Points on a hilly landscape, in no order, each with its height.
From any point a climber steps to the highest of the 2 points nearest to it. It stops when none of these is higher. Distance is the straight distance between rows; heights are no part of it.
j_642: [115 108 176  92 108 181 169 189 189 126 124 134 155 153 185 151 115 136
 124 140 145 112 145  90 119 120]  h=671
j_391: [159 131 179  94 109  88 126 145 133 114  78 132 131 174 131 140 127 168
 162 147 158 144 141  61 139 190]  h=452
j_352: [157 147  51 114 151  66 110  85 109 109 133 154  95 116  89 127 121 107
 122 111 144  91 156 173 123 162]  h=100
j_361: [132  63  72 149 101 155 138 131 150 146 134 156 109  64 135 108  71 126
 122  58 101 122 126 177 115  46]  h=610
j_385: [174 174 119 102 123  72 114  96 107 107 108 154 120 162 110 144 128  94
 147 162 154  82 139  93 138 190]  h=447
j_499: [164 180 143 119  98  89 131 120 107  99 105 171 112 160  92 108 136 107
 153 133 141  79 172  70 133 215]  h=372
j_657: [147 112  64  70 168  97 122 128 154 132 148 136 134 134 151 182  95 114
 122 105 144 125 134 172  91 102]  h=298
j_534: [181 125 132 109 121  81 103  98 114 118 105 109 151 161 151 187 104 110
 138 180 186 110  72  74 170 137]  h=616
j_487: [146 150 176 130 113  99 114 134 123 123 108  97 135 178 133 139 140 161
 151 159 167 146 103  74 143 171]  h=374
j_21: [120 149 128 181 151 103  93  72  79 137 109 130 110 100 100  65 179 133
 123 165  98 144 106 170 137 167]  h=253
j_29: [126 142 155 190 130 119 114  92  70 126  92 147 111  82 102  55 174 142
 141 130  85 140 151 157 157 179]  h=314
j_808: [109  81 120 195 102 173 150 147 131 169 117 122 112  52 139  88  99 145
 136  95  63 157 117 154 124  42]  h=526
j_984: [136 157 132 101 129 124 135 127 127 103 134 121 147 157 121 169 126  92
 122 164 144  99 140  98 140 138]  h=462
j_468: [109 115 167 121 127 144 145 198 171 122 156 172 109 142 127  71 126 174
 143  52 141 129 171 120 106 157]  h=118
j_847: [109 162  99 117 156 125 123 126 123 125 163 124 117 138  67 140 143 108
  97 153 126 120 177 176 114 141]  h=62
j_219: [146 144 134 130 137  88 114 116  93 102 115 147 116 120 135  97 164 156
 157  92 111 135 144 116 114 191]  h=475
j_507: [119 110 100 195 109 154 138 140 103 170 101 137 120  53 125  87  88 129
 145  96  76 155 134 182 147  33]  h=467
j_223: [154 131  72  91 147  85 128 104 117 101 125 174 112 117 116 143 116 100
 125  93 128  89 167 146 125 165]  h=92
j_956: [129  66 102 114 108 157 145 152 188 156 158 149 127 100 197 125  88 143
 130  81 127 140  94 139  64  68]  h=479
j_785: [117 129  69 160 140 144 111  70 105 148 124 108 129  93  99 132 119  69
  96 173 122 111  97 182 170  61]  h=259
j_665: [122  73  89 139 101 151 138 150 165 148 153 142 112  88 146  98  88 146
 120  57 113 135  99 158  85  57]  h=541
j_733: [128 176 153 152 127 135 117 103  99 113 129 138 118 146  71 113 166  93
 114 183 116 100 168 112 140 190]  h=663
j_835: [113 127 176 129  99 139 153 180 143  93 121 174 115 138 121  73 130 157
 157  61 134 111 168  84 136 182]  h=157
j_131: [ 95  92 149 137 111 173 156 157 155 152 144 103 129 108 178 113 136 151
 128 100  90 154 101 118  93  88]  h=529
j_319: [173 159 139  80 135  69 113 119 114 124 106 136 132 165 109 174 124 120
 146 195 167 102 140  88 133 185]  h=391
j_165: [147 121 149 129 150  98 126 126 100 107 122 195 114  98 111  92 158 155
 158  58  90 130 191 128 114 200]  h=586
j_791: [142 179 160 134 120 130 133 111 104 111 128 130 131 174  99 150 148  81
 117 189 131  86 152  71 146 178]  h=555
j_654: [102 132 120 120 135 152 127 147 136 128 159 100 142 138 125 144 135 129
 112 136 128 138 119 139 114  93]  h=366
j_404: [134 154 119  85 134 100 118 152 160 134 148  98 142 180  85 193  89 119
 122 178 197 121 137 125 134 127]  h=343
j_925: [164  97 129  94 109 110 111 125 144 127  99  89 162 143 167 204  98 137
 137 157 180 134  73  89 149 111]  h=524
j_574: [140  97  79  84 157 136 143 123 151 133 149 152 142 113 158 177 103 100
 104  98 107 115 144 162  99  90]  h=344
j_447: [124 128 147 114 170 131 131 134 112 132 150 150 132 115 111 125 161 145
 112 112  72 148 192 147 102 157]  h=85
j_368: [129 117 178  67 124 149 164 173 167 121 100 160 151 158 176 161 120 132
 133 143 135 118 169  76 125 154]  h=594
j_238: [114 141 155 122 101 160 132 154 164 129 158  74 166 169 124 183 101 109
 113 177 178 114  93  96 143  92]  h=241
j_854: [ 78 147 172 143 110 163 138 172 149 136 157  68 130 165 133 111 143 169
 133 134 140 163 103 110 118 117]  h=505
j_44: [130  94 159  83 157 144 139 164 170 162 144 113 143 137 198 156 118 177
 129 115 113 184 113 132  68 112]  h=615
j_942: [ 93 119 117 160 150 150 124  98  98 150 125  84 131  93 133 114 168 118
 115 159  90 155  83 138 137  87]  h=370
j_263: [103 123 128 134 144 135 123 116 109 149 138  71 132 116 172 136 166 141
 131 141 106 170  68 132 105  99]  h=451
j_697: [116 143 173 160  81 123 129 152 139 111 114  81 114 173 154  98 131 174
 162  99 163 158  78  76 143 145]  h=215
j_736: [104 115 113 131 148 115 110 143 128 155 157  82 120 129 155 115 139 171
 137 101 116 182  77 154  78  91]  h=583
j_274: [115 163 124 153 137 129 101  96 108 134 159  96 138 150  95 137 142  81
 106 190 158 118  85 129 148 124]  h=151
j_210: [146 103 163 117 149 133 147 146 132 116 131 210 115  94 120 109 135 140
 148  41  87 115 204 120 128 185]  h=667
j_923: [122 149 161 129  83 132 152 168 149  85 117 154 115 172 106  97 119 132
 148  93 159  99 162  72 147 168]  h=200
j_217: [ 91 114 154 187 110 160 137 136 103 136 110 115 108  89 118  68 151 157
 138  78  85 160 127 131 139 123]  h=51
j_746: [129 119 107 147 150 112 117  58  81 130 104 108 134  98 172 115 164 116
 130 150 105 131  43 123 155 123]  h=469
j_12: [128 143 167 164 127 112 118 106  82 107 112 135 103 107 118  69 187 156
 147 104  87 141 153 123 132 208]  h=383
j_840: [ 84  89 134 160 103 192 155 154 156 155 143 105 121  86 139 102 122 141
 112 112  76 145 116 134 111  61]  h=605
j_434: [148 157 159 161  95 124 134 114  88  90 102 166 114 131  92  86 155 111
 144 115 112  87 174  75 155 207]  h=308
j_821: [119 100  85 144 142 160 138 121 128 169 137 123 131  81 111 142 108 110
  91 131  77 138 154 200 120  46]  h=453
j_105: [129  97  80  99 164 154 144 121 151 153 156 140 129  91 127 172 107  96
  80 118  83 121 171 187 105  71]  h=390
j_709: [127 120  84 200 105 123 112  69  78 134  76 138 118  74 120  72 116 107
 137 126 117 126  88 175 190  83]  h=317
j_86: [139 102 134  64 151 114 137 178 185 138 114 168 136 158 156 144  92 163
 137 100 167 144 165 122  92 137]  h=184
j_849: [134 128 126  95 169 110 125 137 119 134 143 136 139 135 148 147 155 148
 128 116 100 155 150 138  91 145]  h=117
j_842: [111 145 127 146 123 106 117 151 130 109 155 148 105 135  71  69 138 166
 138  73 139 134 169 148 106 166]  h=42
j_342: [143 161  96 158 149  84  83  59  89 121 130 145 115 117  88  91 159 113
 110 175 131 113  96 166 128 179]  h=194
j_985: [114  84  94 151  99 180 157 146 151 162 138 140 116  69 121 126  75 111
  99 104  88 119 156 191 126  29]  h=530
j_922: [134 121 143  83 161 115 141 168 153 127 133 171 137 143 153 130 130 149
 136  93 119 142 173 121  96 160]  h=152
j_518: [128  93 146 179 118 139 132 127  91 136 104 152 100  63 122  69 132 165
 159  43  76 154 148 149 149 129]  h=21
j_803: [127 133  88  97 180 133 127  94 108 130 152 118 143 110 124 190 145  83
  89 171 106 110 140 167 121 107]  h=169
j_517: [136 123  64  96 135 114 121 112 134 119 144 103 139 128 136 179 102  98
 120 130 160 111  95 154 119  87]  h=360
j_133: [144 133 113  70 153  94 142 144 139 113 128 182 129 139 125 151 119 118
 140  98 126 108 186 126 108 169]  h=123
j_435: [124 132  78 127 157 149 130  82 103 137 127 118 134  96  96 171 127  68
  88 178 102 103 151 184 159  89]  h=207
j_609: [112 127 155 128 147 124 132 171 138 123 159 158 110 128 109  78 144 181
 136  62 114 149 171 139  98 164]  h=84
j_754: [118 134 138  83 131 134 123 183 188 139 152 101 140 179 104 175  94 153
 115 166 190 134 128 135 119 108]  h=276
j_299: [103 122 129 113  99 170 146 156 170 126 156  98 150 139 149 160 114 119
 120 138 146 118 101 118 120  77]  h=300
j_776: [124 127  79 199 117 133 120 104  80 147  86 144 117  68 109  75  99 115
 144 112 104 142 130 200 172  65]  h=387
j_721: [151 138 109 118 146 103 115  72  85 111 122 115 147 128 165 155 148  97
 126 166 138 110  71 112 152 131]  h=584
j_737: [101 164 111 136 153 142 105 106 122 133 175  96 131 148  66 149 140  90
  93 189 148 124 132 162 128 121]  h=107
j_310: [134 126 114 184 123 117 108  37  79 119  99 133 121 105 134  84 151  92
 123 162 122 113  53 125 188 126]  h=375
j_466: [114 158 137 122 150 126 128 137 120 124 151 148 120 129  72 117 158 130
 109 133 105 125 199 148 108 168]  h=55
j_753: [138 143 157 126 115 157 145 109 117 101 123 110 155 144 153 168 150  83
 122 163 123 101 114  71 160 126]  h=393
j_73: [116 152 142 145 124 142 113 125 127 135 169  75 165 165 115 176 116  77
 109 192 175 116  81 108 153  98]  h=197
j_61: [106 122  99 175 141 155 117  93  91 152 106 107 129  83 111 118 140 103
 109 166  96 144 107 169 158  71]  h=315
j_345: [138 138 101 197 116 120 104  44  80 125  87 153 118  91 108  81 134  92
 119 162 119 115  88 169 196 119]  h=310
j_718: [132 148 156 166  73 139 146 127 119  80 111 157 112 151  87  86 132 102
 129  98 136  82 164  68 169 170]  h=256
j_276: [109 143 161 169  94 121 127 140 117 103 119 111 104 147 128  66 157 174
 158  75 138 148 110  91 131 168]  h=142
j_33: [103 127 190 107 103 179 152 202 194 129 139 103 140 173 149 143 119 159
 121 161 162 123 133  92 126 116]  h=793
j_623: [137  86 127  88 128 152 145 153 181 144 133 147 146 123 207 145  98 145
 133  92 132 141 118 125  77 101]  h=525
j_20: [182 132  95  96 127  80 111  89 107 103  99 132 143 144 168 172 114 106
 144 145 168 103  81  96 156 139]  h=723
j_84: [152 154  72 147 142  91 105  64  93 113 125 147 102 111  84 112 134  91
 106 153 134  93 129 169 148 153]  h=146
j_8: [142 116 101  84 128 114 109 137 154 133 131  92 162 145 147 197  94 131
 128 149 183 130  92 131 126  95]  h=445
j_497: [147 143 174  69 123 116 151 155 145 115  88 156 141 171 134 165 125 131
 145 160 138 124 175  69 134 179]  h=528
j_188: [130  94 113 103 157 125 122 150 155 165 161 114 137 128 182 137 122 169
 129  87 107 188  98 156  52  82]  h=757
j_972: [ 96 129 155 164 109 146 134 128 111 122 120  89 110 125 146  85 163 153
 138  95 105 161 102 107 130 134]  h=88
j_857: [ 93 119 178 124  94 172 143 193 188 139 134  85 131 162 167 123 121 177
 137 134 158 148  99 105 109 106]  h=644
j_284: [162 148 126  72 145  79 103 127 134 137 122 109 139 169 102 201 104 116
 126 200 187 120 125 110 142 158]  h=346
j_887: [133 104 141  76 124 127 130 184 197 137 118 131 138 160 140 159  89 170
 133 130 187 142 132 120 109 119]  h=218
j_147: [115 155 182 173 103 122 114 125 116 124 125  69 126 182 140 116 143 139
 150 153 167 151  71  75 150 145]  h=293

For each start below, name the point where the climber stops.
j_342 | j_210
j_657 | j_20
j_785 | j_188
j_972 | j_33
j_518 | j_210
j_609 | j_385
j_86 | j_385
